Points on a hilly landscape, in no order, each with its height.
From any point a ball takes the steepest step (drop divided by distance) to one of its 5 nearest points. It stops when none of these is lower. Distance is the straight distance between rows; heights are no part of it.
gaba (h 388): [ -8 -30  33  -7 -24  -1 -22 -25   1   2  24 -17 -20  -5 -17  15  12  15
 -21   9 -26 -15 -18]
Mumu (h 419): [ 30  53  34  -6  24 -12 -20  42 -14  47 -32  39  -1 -58   2 -30   5 -23
  -7 -25  24  -4   1]
zekud (h 632): [-23  54 -22  42  48 -50   3  -3   6 -17 -49  43  16 -10  45 -35  23 -11
  65 -90   8  43 -21]
Mina (h 468): [-12 -20   6 -11 -11   6  -8 -40 -10 -16  29 -16  -1  38  10  26  -8   8
   6 -14 -27  -7 -14]
vas (h 400): [-25 -14 -43  21   6  20  25 -34  -1 -30  27 -37  39  30 -15  21  -9  19
   7  41  21  34  -6]
Pota (h 367): [  6  40  26 -15   7   9   3  54 -33  30 -19  41 -29 -68  12 -34  -6 -46
  -6  -9   3 -35  16]
Teko (h 226): [-45 -49  16  -8  -7  -7 -11 -21   7 -16  14 -31 -20   2 -23  21  -6  25
 -37   4 -17   4  26]
Nakab (h 449): [-38 -15 -36  21  18   2  30 -17   9 -34  20 -28  41  47 -43  15 -17  40
 -19  59  20  24  21]
Bati (h 422): [ 14 -25  31 -53 -55   5  18  12 -28   2  -6   9 -46 -49   2  -2  15  -8
 -44  21   4 -31 -10]
zisuv (h 606): [  9  55  16  38  25 -34 -37  12   4  25 -29  43  22 -18  37 -32  10 -11
  16 -82  32  34  -8]
Rup (h 284): [ 32  -5  32 -11 -11  14 -20   1   8   7  11   2  -5   5   7   5   3 -11
 -16   8 -21 -20 -26]
Suna (h 572): [  3  39   8  30  42 -27 -25   6   6  16 -22  37  16  -7  40 -20   1 -18
  50 -70  15  21  13]
lud (h 357): [ 37  23  27 -24  12  13  -9  44 -15  41 -30  18 -10 -40   3 -20   5 -37
  -8  -7   3 -15   3]
Sif (h 582): [  5  29 -25  34  30  -9   1  19   9   5 -36  17  26  24  40  -5  -3 -12
  87 -46   6  23   4]
Visub (h 521): [-30 -26 -54  31  28  10  28 -12   3 -34  20 -30  16  57 -47  13 -14  46
 -26  46  31  30  38]
tibe (h 378): [ 20 -21  32 -24 -23  -6  -8  -3   0   9  18 -11 -21 -11  -6   8  14  11
 -45   8 -32 -37 -17]
goren (h 197): [ -8 -55  13 -37 -59 -13   5   9   2  -5  11 -31 -27 -52 -26  -2  17  41
 -77  11  -9  -4  11]
Vari (h 509): [-37  -3 -63  33  23   7  26 -17  23 -40  22 -34  22  52 -55  12 -21  41
 -16  62  15  21  12]
meti (h 360): [-48 -25 -24   9   0  18  21 -30 -17 -31  24 -37  22  31 -23  37 -12  38
  -2  31  16  39  17]
lep (h 345): [ -6 -42  22 -25 -49  -9   7  -2   1  -1  21 -19 -42 -31 -13   2  28  37
 -64  19 -14 -17 -14]
deku (h 516): [-40 -82   3 -34 -17 -26   4  -5   7   2  16 -25 -26  -9 -42   1   8  46
 -80 -14 -18  -3  47]
fur (h 601): [-10  36 -26  25  45 -23   8  20   0 -12 -44  28  28   6  38 -23   4 -11
  81 -57  20  41  12]
Nivo (h 406): [  2  67  33   0   9 -10   0  45 -24  28 -27  27 -14 -79  12 -44  -6 -59
   0 -27  16 -16   3]
Tubu (h 258): [-39 -29   2 -15 -27   0 -11 -36 -13 -16  28 -35   1   8 -15  35  -6  30
 -30   4 -17  -8   8]
Goka (h 344): [  1  -6  16  -5   3  14 -17 -23  11   8   6 -12   6  31  18  15  -1  -4
  14 -10 -22 -16 -16]
sovun (h 358): [  5 -23  24 -33 -38 -19  19   2 -13   3  13 -12 -44 -41 -18   8  28  19
 -65  22  -5 -22 -11]
Fivu (h 451): [ 36  -2  24 -24 -17  21  -8  27  -8  12   0  11 -30 -26   5   0  11 -16
 -32  13  -9 -34 -15]
seku (h 426): [ 31  16  18 -50 -25  19  20  27 -34   8  -7  28 -61 -50   1  -3  11 -37
 -33  12 -20 -44   0]
vuz (h 113): [ 36  24  45  -9  23   1 -20  31   9  39 -23  20   6 -18   0 -13   4 -16
  -9  -2  -6 -25   4]
kez (h 305): [ 37   9  23  15  28  14 -36  15   4  28  -4  24  11   5  12 -11 -10 -17
   7 -22  -2  -1   1]
nisun (h 565): [-22   3 -56  47  28   0  26 -34  29 -22  23 -33  37  60 -45  -2 -11  39
   5  76  30  21  -9]
bopel (h 337): [  3 -56  13 -38 -52 -12  27   6  -5 -12  15 -11 -45 -52 -17   8  26  24
 -74  24  -6 -14   4]
moni (h 356): [ 24  33  17  16  27  -9 -37  28  17  35 -16  32  18 -10  22 -20  -7 -20
  12 -45   4   6   1]
Dilo (h 450): [ 25  39  23  26  39 -29 -34  11  16  30 -20  38  17  -7  18 -31  -9  -9
  25 -76   8  25   6]
Vafo (h 454): [-10  -2 -59  45  -9  10  25 -30  32 -26  10 -31  37  38 -14  17 -11  15
  25  47  32  24 -23]
lus (h 372): [ 28  18  26 -32  -6  19  13  38 -29  24 -11  36 -30 -55   7 -22   2 -43
 -11  13   4 -38  -3]
Lifop (h 661): [-41  -3 -85  50  47 -18  26 -27  55 -18  10 -38  21  70 -64 -21 -45  42
   0  63  14  -2   1]
Sepe (h 469): [  2  12 -55  46   1   4   7 -27  23 -35   5 -25  27  39  -3  11  -4  22
  44  39  28  23 -24]
Befi (h 288): [ 18   7   4   7  20   6 -22   2  10   5   1  12  24  30  21  -7 -10 -15
  49 -23 -25  17   4]
mis (h 383): [-67 -58 -10 -12 -16   1  -9 -32 -16 -27  30 -35 -12  26 -26  34 -14  37
 -26   1  -2  18  41]
gon (h 335): [-54 -40   9 -12 -18   3   3 -36 -14  -9  34 -35 -10  18 -23  36 -16  22
 -25  -3 -12  -1  16]
zor (h 597): [  2  32 -22  19  42 -26 -15  12   8  -1 -39  29  27  11  35 -15   1 -18
  82 -50  -3  28   7]
Tiv (h 573): [-24  -2 -69  52  14  -6  17 -41  42 -13  15 -26  23  55 -48 -10 -25  46
   2  70   2  11 -13]
soz (h 494): [ 40  11  31 -35 -17  12  -6  35 -16  16 -19  22 -27 -32  14  -5  18 -41
 -24  14  -5 -26 -24]
fik (h 386): [-49 -40 -28   8  -7  15  21 -24 -26 -38  24 -34  13  43 -25  47 -13  33
 -10  24   9  21  42]
gusez (h 484): [  7  12 -66  51   4 -11  21 -27  47 -11  -6 -33  42  49 -17  -6 -22  20
  30  39  18  22 -40]
Lodaf (h 452): [ 20  58  32  22  34 -20 -27  19  -7  40 -23  33   8 -33  22 -35  -4 -18
   5 -55  19  -4   9]
dafof (h 475): [-47 -66  -2 -19 -17 -33   5 -20   3 -23  19 -27 -18   8 -44  37   0  47
 -49  -4 -21   0  54]
sesu (h 444): [-37 -20 -33  26   9  12  27 -22   6 -25  24 -30  27  45 -29  17  -6  36
   0  50  26  33  11]
Fano (h 301): [ 14 -11  22  -3  -4  14 -25 -16   4   2  26  -8 -10  16  -2   8  -3   6
 -17  -5 -14  -8 -19]
mineg (h 395): [ 28  -9  30 -18 -24   9  -3   5   0  16  14   5 -24 -21   1   4  19  -3
 -48   3 -13 -26 -27]
pabed (h 460): [ -7   9 -44  18 -20  11  22 -32  13 -13   3 -36  30  36  -3  13  -2   3
  39  42  19  28 -18]
popal (h 608): [ 12  21   0  22  41 -16 -20   4  22   9  -9  38  26  12  46  -9   1 -16
  55 -61   2  25  12]
riv (h 580): [ 32   4  36 -32 -16  21 -14  27  -9  27   2   5 -12 -18   8  -1  15 -18
 -28  20 -13 -33 -10]
zopu (h 561): [ 18  10 -35  14   4  30   6 -11  25  -8 -12 -18  32  34  23  22  11 -15
  58   9   5  16 -16]
Dokav (h 554): [ 23  33 -47  22  26 -21   9  18  23 -15 -48  15  41  40  19  -2   4  -9
  84  -5  15  34  -9]
Kido (h 549): [-23 -57  30 -15 -33 -24  -2 -18   3  -3  27 -30 -22 -15 -39  11   3  37
 -68  -2 -26 -16  24]
Labip (h 346): [-43 -25 -11  -2 -16  19  -1 -37 -26 -17  38 -26  17  25  -7  24  -9  22
  15   7   5  13   2]
nilu (h 525): [ 20  22 -67  32  11  -9  13   5  38  -6 -23 -13  40  54  10  10   4  -9
  71  29  23  25 -18]
lura (h 234): [ 25  -2   9  11  17  13 -25 -15   7   7  10  11   0  29  23   9 -16 -10
  30 -23 -22  -8  -9]
lefi (h 662): [ -3  34   2  36  50 -34 -24   3   8   1 -33  47  17 -25  48 -38   7 -12
  49 -86  16  31  -1]
Lefed (h 374): [ 26  20  24 -38 -14  11  14  38 -36  14 -16  34 -35 -60   1 -14   7 -45
 -28   6 -10 -36  -1]
nilip (h 401): [ 34  52  33 -11   0  12  -1  41 -25  44 -29  25 -24 -62  10 -38 -20 -34
  -7 -12  15 -35   4]
tenur (h 414): [-19 -45  26   3 -29 -11  -8 -23  21   0  17 -12 -22  -9 -16   9   3  22
 -60   4 -22 -18   2]
Biru (h 347): [  1  44  21 -16  -2   1   6  50 -51  22 -25  48 -31 -85   8 -50 -29 -50
  -7 -27  10 -27  10]
bogo (h 396): [-18  -8 -19  14  -5  28  17 -32  -4 -23  27 -27  21  37   8  25  -8  15
  28  25  17  25  -4]
sube (h 571): [  7  10 -16   8   1  14  -3 -12  11 -12 -10   0  27  39  27   0   1 -23
  77   1   2  16 -10]
Vuk (h 552): [  9  28 -36  11  11   4  11   4  15 -12 -23  -9  24  41  26  -2   3 -21
  79   0  14  29  -3]
num (h 364): [  3 -41  37 -18 -38  -8  -8 -12 -10  -3  13 -14 -18 -21 -10  11  24  14
 -62   7 -17 -17 -20]
Feri (h 453): [-27 -70   2 -32 -38 -12  10  -5  10 -11  15 -27 -32 -15 -39   6   9  51
 -75   5 -22 -13  41]
gavan (h 159): [  3   8  25 -31 -11  11  22  44 -51  16 -13  74 -44 -60  13 -45 -17 -64
 -10  -6 -10 -34  12]
Lol (h 498): [-17 -10  -2   1  -8  26   0 -28  -3 -19  37 -27  11  26   8  24  -4   6
  31   3  -7   3  -2]
zadib (h 653): [ 42  17  35 -21  -5   8 -24  33  -4  24  -6  19 -18  -6   5   8   1 -16
 -24  13 -18 -19 -14]
Tik (h 510): [ 25 -14  21 -71 -39  11  30  13 -36 -13  -3  21 -69 -53   5  -7  15 -32
 -28  11  -8 -35 -13]
Nud (h 399): [-12 -29  19 -10 -12  -1 -21 -31   3  -5  25 -11  -3   5   3  28  -4  13
 -23   2 -20 -13 -13]
revuf (h 513): [-52 -75  -2 -34 -22 -11   1  -6  -9  -9  28 -36 -21  18 -43  37  -1  37
 -56  -5 -19   0  52]
pizi (h 349): [ 40  42  30   1  17   5 -19  41  -7  40 -26  27   9 -44  13 -27   7 -23
 -17 -11   5 -20   0]
gode (h 480): [ 28  54  26  35  38 -14 -37  10  14  43 -22  41  22 -22  27 -31   4 -13
  18 -65  11  17   3]
Sis (h 707): [ -3   0 -28   9  -2  22  10 -19   7 -18  12  -9  27  48   9   7   5   0
  54  19  -3  12 -18]
giz (h 586): [ -9  43 -40  20  37 -15  12  15  14 -17 -46  28  24  21  22  -3  20 -17
  82 -35   8  37   2]
napof (h 465): [ 27 -10  27 -42 -40  14  13   9 -14 -18   3   0 -36 -46   8   6  18  -6
 -32  18  -7 -42 -19]
Guta (h 306): [ 18  24  31 -45  -6   8  16  63 -48  18 -19  45 -35 -61   0 -34 -12 -54
 -20  -4  -1 -39   8]
bimi (h 187): [ 36  -5  31 -12  -9  11 -28  -2   3  24  13  -5   2   9  20   4   2 -15
  -4  -3 -16 -22 -24]
feza (h 165): [  7  10   0  -3  12  20  -1 -37  -3 -10  13 -10   6  28  32  14   9 -16
  46  -5 -19  13 -14]
nok (h 495): [  3  11 -39  26  -3  11  18 -13  23 -23  -9 -22  27  42  12  25   2   1
  46  32   8  11 -11]

Call two points neighbours if one is among the 5 nearest of the other. Go from one point of each pair to the other, from neighbour to neighbour, staying as low as possible. Name the highest point that can't be avoided.
goren, Teko | Nud
goren, vuz | tibe
bimi, gavan | lus
vuz, bimi | kez

For each start below, name the point where the ball stops.
zisuv | vuz
Suna | vuz
lefi | vuz
popal | vuz
